A landscape with many peaks, sampled at points; each row gives a point and its height.
From any point a climber steps to the highest of the 3 points nearest to it. It stops when none of these is higher. Distance is the straight distance between rows; heights are no part of it.
kulen h=239: [-22  15  30  -1  11  -5 -29  -7  -7  20  -4  -6  19 -20 -14 -13  -8  30
  18 -36]
nede h=487: [-19  24  23  21 -12   3 -27  -6  10  28  10 -14   5  -5 -10   2  -7  -3
  22 -26]
kovob h=203: [ -5 -25  18 -51  51   5   8  -6  -4 -45 -45  12  28 -31 -17 -38   5  82
 -13 -30]
bol h=283: [-17 -10  14 -53  42   6 -26   4  -9  24 -20  28   0  -2 -32 -13   0  39
  14 -14]
Dun h=745: [  1 -10 -21 -72  37  13 -13  13 -17  29 -17  38 -17  25 -20  -4  -8   4
   2  12]
vimo h=119: [-23  17   6 -20   0   9 -37   3   2  57   2   8   6  39 -21  15   1 -25
  24 -10]
Fetu h=525: [ 26  -3 -13  36 -32 -13  29   0 -10 -22  24 -14 -21  -1  24  14   2 -18
 -14  29]
buvat h=423: [ 33 -14  -7  52 -30 -22  38   6  -8 -38  28 -10 -22 -10  28  13   3 -12
 -13  25]
Kal h=382: [  5 -35   6 -56  55  15  16  -2  -1 -52 -25  30   2 -25 -22 -30  17  62
 -27 -16]
Pebeb h=225: [-21   5  35   5   5  -6 -15 -15 -15  -3 -18 -13  24 -33  -7 -21 -13  46
  14 -33]
Fefu h=433: [ 36 -36 -24  13  -7 -14  38  -1 -21 -71  25   7 -27 -15  23   1  18   8
 -25  43]
pim h=395: [ 15  -2 -31 -13  -6   1  15  -1 -25 -13   4  -2 -21  22  12  15  -5 -21
 -23  42]
Bugo h=744: [-20  32  23  69 -27  -6  -4  -8  45  19  14 -24  17 -26  13  -6 -12 -25
  26 -42]
nuko h=608: [ 16 -45  -8 -31  29   6  22   0  -6 -71  -1  21 -15 -23   2 -18  22  47
 -36  11]
mame h=742: [ 17 -41 -37 -53  46  16  28   6 -15 -62   2  30 -20  -2   1  -8  19  16
 -33  26]
Gotig h=259: [-37  16  31 -21  28   3 -53   0  -2  53  -3  22  31   8 -34  -2  -4  19
  42 -34]
Vufe h=383: [ 46 -51 -36  25   1 -25  46   3 -24 -93  45   6 -14 -20  36   7  19   3
 -22  61]
zuv h=453: [ -3  45 -30  24 -43  -2  -3  -6  24  47  -6 -33  23  48  12  31 -16 -79
   7  20]
Ruz h=654: [ 19 -38 -41 -72  64  23  29  13 -12 -54  -5  41 -16   0  -8 -10  15  19
 -41  12]
viz h=417: [-35  47   9  32 -18  10 -44  -8  53  49  16 -16  30  17  -2  11   0 -56
  44 -33]
muve h=322: [ -6  -2  16 -14   6   1 -14  -3 -10   4  -5   5 -15 -10 -14  -5   3  27
  -5  -7]
suz h=631: [-23  47   2  80 -34   2 -12   6  88  24  12 -30  22  -9  26   2  -8 -72
  41 -27]
deruk h=516: [ -2  32  -5  28 -34   1  -4  -1  21  30  15 -20  -5  16   8  25  -5 -37
  11  -3]
Tetu h=722: [ 20 -37 -25 -27  26   6  25   3 -18 -62   5  21 -26  -9  10  -7  14  18
 -33  30]
ziv h=646: [ 14  16 -12  21 -35  -1  18   2  -8   1  14 -16 -18  10  16  21  -5 -32
 -14  27]
giz h=260: [ 38 -42  16  53 -23 -29  42  -3  -4 -63  25  -4 -11 -36  28  -9  18  27
 -18  14]
Ridiv h=176: [-18  -9  27 -50  55  -2 -22  -3 -18   4 -38  15  30 -21 -29 -28  -2  65
  18 -34]
nebi h=470: [ 26  21 -37  45 -49 -13  35  -4  -8   3  11 -34  11  24  24  28 -12 -66
 -20  44]
zorig h=276: [ 14 -14  10  23 -19  -9  18   0  -7 -28  11  -6 -20 -22  13  -1   8  13
 -17   5]
Tipo h=607: [ -5  26  10  61 -37  -4   3   0  38  13  19 -22  -3 -15  20  12  -4 -32
  15 -18]
zanip h=650: [ -6  23 -36 -19 -15   5 -11   1 -17  58 -18 -15  21  58  -5  21 -17 -51
  -8  33]
Vudas h=554: [ 11  21 -27   1 -26  -1   6  -4 -13  21  -1 -17  -9  28  12  24  -8 -43
 -13  36]
muvu h=408: [-13  35 -15  13 -35   5 -20  -3  23  50   7 -21  10  41   4  29  -6 -55
  18   0]
sase h=509: [-27  42  21  40 -20   7 -32  -9  35  33  12 -19  18  -4  -1   2  -4 -29
  31 -30]
Dunut h=340: [ 12  -5  32  74 -28 -25  23  -4  12 -18  10 -22   6 -42  16 -11  -5  10
   7 -28]
zup h=493: [ -3   3 -39 -47   8   2 -17   5 -27  75 -25   5  21  65 -17  15 -20 -47
   3  39]
Tate h=279: [ -2 -14  38  22  -5 -13   6 -13 -11 -24  -8 -17   7 -43   4 -21  -5  48
  -1 -22]
tumu h=418: [ -6  20  -1   9 -22   4 -13   1   4  23   9 -10 -14  11   1  14  -3 -16
   3   1]
boda h=280: [-28  10  -2 -39  11  11 -45  12  -7  74  -5  20  17  54 -26  21  -1 -29
  41  -5]
fugez h=907: [ 12 -24 -31 -52  38  15  18  12 -17 -40  -6  28 -20   4  -1  -6   8  13
 -35  28]
zibed h=549: [ 18 -43   5 -16  17   2  25  -5  -9 -66  -2  13 -14 -28   3 -21  16  48
 -32  12]
ferem h=364: [-37  38  25  20  -4  10 -46  -6  24  49  15  -6  32   9 -18   4  -3 -23
  38 -38]
Nada h=293: [ -4 -14  25 -17  22  -3  -2  -4 -13 -23 -21   6   0 -24 -12 -22   5  49
  -7 -14]
nele h=452: [  5  -3   1 -25   3   4  -2   5 -15   0   0   7 -24   4  -5  -1   4  10
  -7  14]
Nemeg h=265: [ -7 -24   5 -65  60  10  -2   3  -1 -13 -34  32   1 -19 -32 -32   9  57
  -8 -24]
lega h=441: [-13  -2   0 -49  30   8 -28  11 -11  42 -11  32  -8  19 -29  -2   2  10
  16  -6]
Leg h=365: [  5 -26  22  -8  13   0  10  -7 -12 -39 -21   0   0 -32  -2 -25   8  53
 -15 -10]
vib h=303: [ 33 -51  28  59 -10 -38  48 -10  -9 -66  -2 -24  28 -47  28 -33  -2  67
  -5 -17]
Tet h=354: [  6 -16   6 -13  -1   0   7  -1 -13 -22   2   5 -24 -12   2  -5   5  20
 -19  12]
toge h=329: [ 24 -46  31  29  -3 -32  35 -14 -15 -65 -21 -25  33 -47  25 -36  -9  77
  -1 -21]
lugef h=360: [ 11  -2  -9  -5  -8   3  11   0 -15 -10   8   6 -23   6   6   9   0  -2
 -16  18]
zupov h=217: [-14 -12  21 -38  31   2 -12   0 -12  -4 -27  12   0 -21 -22 -22   2  53
   1 -20]
nuv h=495: [ 13  33 -33  23 -39   1  13  -6  -6  25  -5 -31  11  36  14  30 -16 -72
 -14  40]
sunur h=271: [  1   3 -31 -50  17   6  -6   9 -25  26 -13  19 -13  34  -7   7  -5 -11
  -8  28]
mumel h=463: [  2 -25 -15 -65  50  18  10  12  -9 -27 -18  40 -18  -3 -19 -16   7  32
 -23   3]
gada h=328: [-26  41   1  12 -21  10 -40  -1  26  55  11 -11  15  28  -7  19   0 -45
  30 -18]
Dizav h=232: [ -4   9  33  30 -13  -3  -2  -8   0  -1  -1 -18   1 -31  -2  -6  -3  27
  10 -27]
luvir h=27: [-15  27 -13 -17  -8   7 -29   4   3  65  -4  -3  10  56 -12  25  -4 -43
  21   6]
bogiv h=352: [  7 -35  -4 -71  63  18  15   4   1 -39 -26  41  -8 -21 -27 -31  10  53
 -26 -12]
fibiv h=334: [ -4   6 -33 -52  19   9 -16   9 -20  49 -18  18  -7  44 -14   9 -11 -23
   2  27]
sarug h=192: [ -4   8  18  35 -25  -4  -5  -4   5   3  10 -15  -8 -17   5   1   1   2
   4 -15]
Nof h=690: [ -7  24  18  84 -36 -11  15   3  42   1  15 -24   9 -32  19   1 -17 -29
  18 -35]
Tavu h=397: [ 24 -42  20  18   2 -16  26 -11  -9 -59   4  -5  -6 -40  12 -20  11  53
 -20   3]
fes h=229: [-44  29  24   0  10  15 -66   1  15  66  11  10  37  27 -24  12   3 -26
  52 -33]
seno h=346: [  6   4 -33 -33   6   7   5   9 -30  10  -9   3 -17  26   4   9  -8 -22
 -21  37]
metuv h=510: [ 15  33 -30  54 -51 -16  33   1  15   8   9 -38   9  22  29  30 -12 -79
 -13  36]
bufeb h=526: [ 18   7  -5  42 -37  -9  26   2   7  -8  23 -15 -19  -5  28  15   0 -31
  -3  15]
mado h=579: [  3  32 -16  39 -42  -3  14  -2  17  22  10 -24  -3  22  22  25  -7 -57
   4  14]
voba h=287: [  1  12 -15 -20  -3   9 -12   7 -14  29  -2   2 -12  27  -2  14  -2 -18
   0  15]
Zop h=530: [ 12 -41 -12 -44  38  14  20   0  -2 -64 -15  29 -19 -20  -7 -25  17  49
 -32   4]
Ket h=318: [-35  25  11 -14   7  16 -53   6   7  77   7  10  23  49 -25  15   1 -35
  48 -21]
febo h=507: [  7  13  13  74 -42 -14  24   4  30   1  19 -19  -8 -19  21  13  -3 -29
   7 -19]
Zad h=437: [ 24 -11 -21   5 -10  -2  25   3 -24 -31  15  -2 -23   3  23  11   4  -9
 -20  41]
rami h=647: [  8  32 -13  66 -52 -12  24   5  42  13  14 -26  -4  10  26  24  -4 -66
   7   1]
Sugo h=736: [-34  18  19 -21  15  12 -53   3   1  73   4  20  25  36 -28  11   2 -10
  46 -21]
duded h=532: [  9 -23 -40 -81  56  16   6  17 -13   7 -18  47 -15  19 -22 -11  -2   2
 -16  16]
sar h=615: [-15  28  28  42 -14  -4 -15 -10  19  20   6 -22  18 -24   3  -2 -11  -3
  26 -39]
kifol h=479: [ 32 -54 -14  -2  12  -3  33  -3 -10 -88  19  16 -17 -23  14  -8  26  34
 -33  34]
tif h=184: [-28   8  35 -20  28  -4 -36  -8 -11  21 -17   6  24 -16 -25 -17 -10  43
  24 -33]
Dariz h=717: [ -8  41  -4  56 -45   3  -2   3  50  27  15 -26   2  13  17  18 -10 -62
  22 -12]
zoloz h=342: [ 20 -26  25  37 -17 -15  23  -7  -5 -42   7 -11  -7 -39  12 -15  -2  38
 -13  -4]
sil h=663: [ -2 -11  -6 -46  30  12  -5   8 -17  -6 -10  21 -21   7 -15 -10   6  21
 -14   7]
kel h=411: [-16  33  -3   8 -22   6 -25   3  13  44   8 -10   1  26  -3  22  -4 -35
  19  -8]
fopit h=336: [-24  15  26  -2   2   2 -35  -5  -5  30   2   0   1  -3 -16   1  -2  14
  19 -20]
derag h=475: [ 19 -46  14 -13  18  -7  24  -7  -3 -68 -11   6   4 -37   4 -31  12  65
 -32  -2]

For each start below, name the point where the climber stops.
kulen => Bugo
voba => Dariz
Tate => fugez
luvir => Dariz
zupov => fugez
muvu => Dariz
vib => fugez
kovob => fugez
seno => ziv

Call two points neighbours if one is among the 3 nearest of the other. Go from one point of each pair to the other, from neighbour to neighbour, staying as high as possible. Name the lowest point that can't be avoided.
Bugo and ziv => febo
zanip and sil => Fefu
sil and fugez => mumel
zanip and ziv => Vudas
Bugo and Dariz => suz
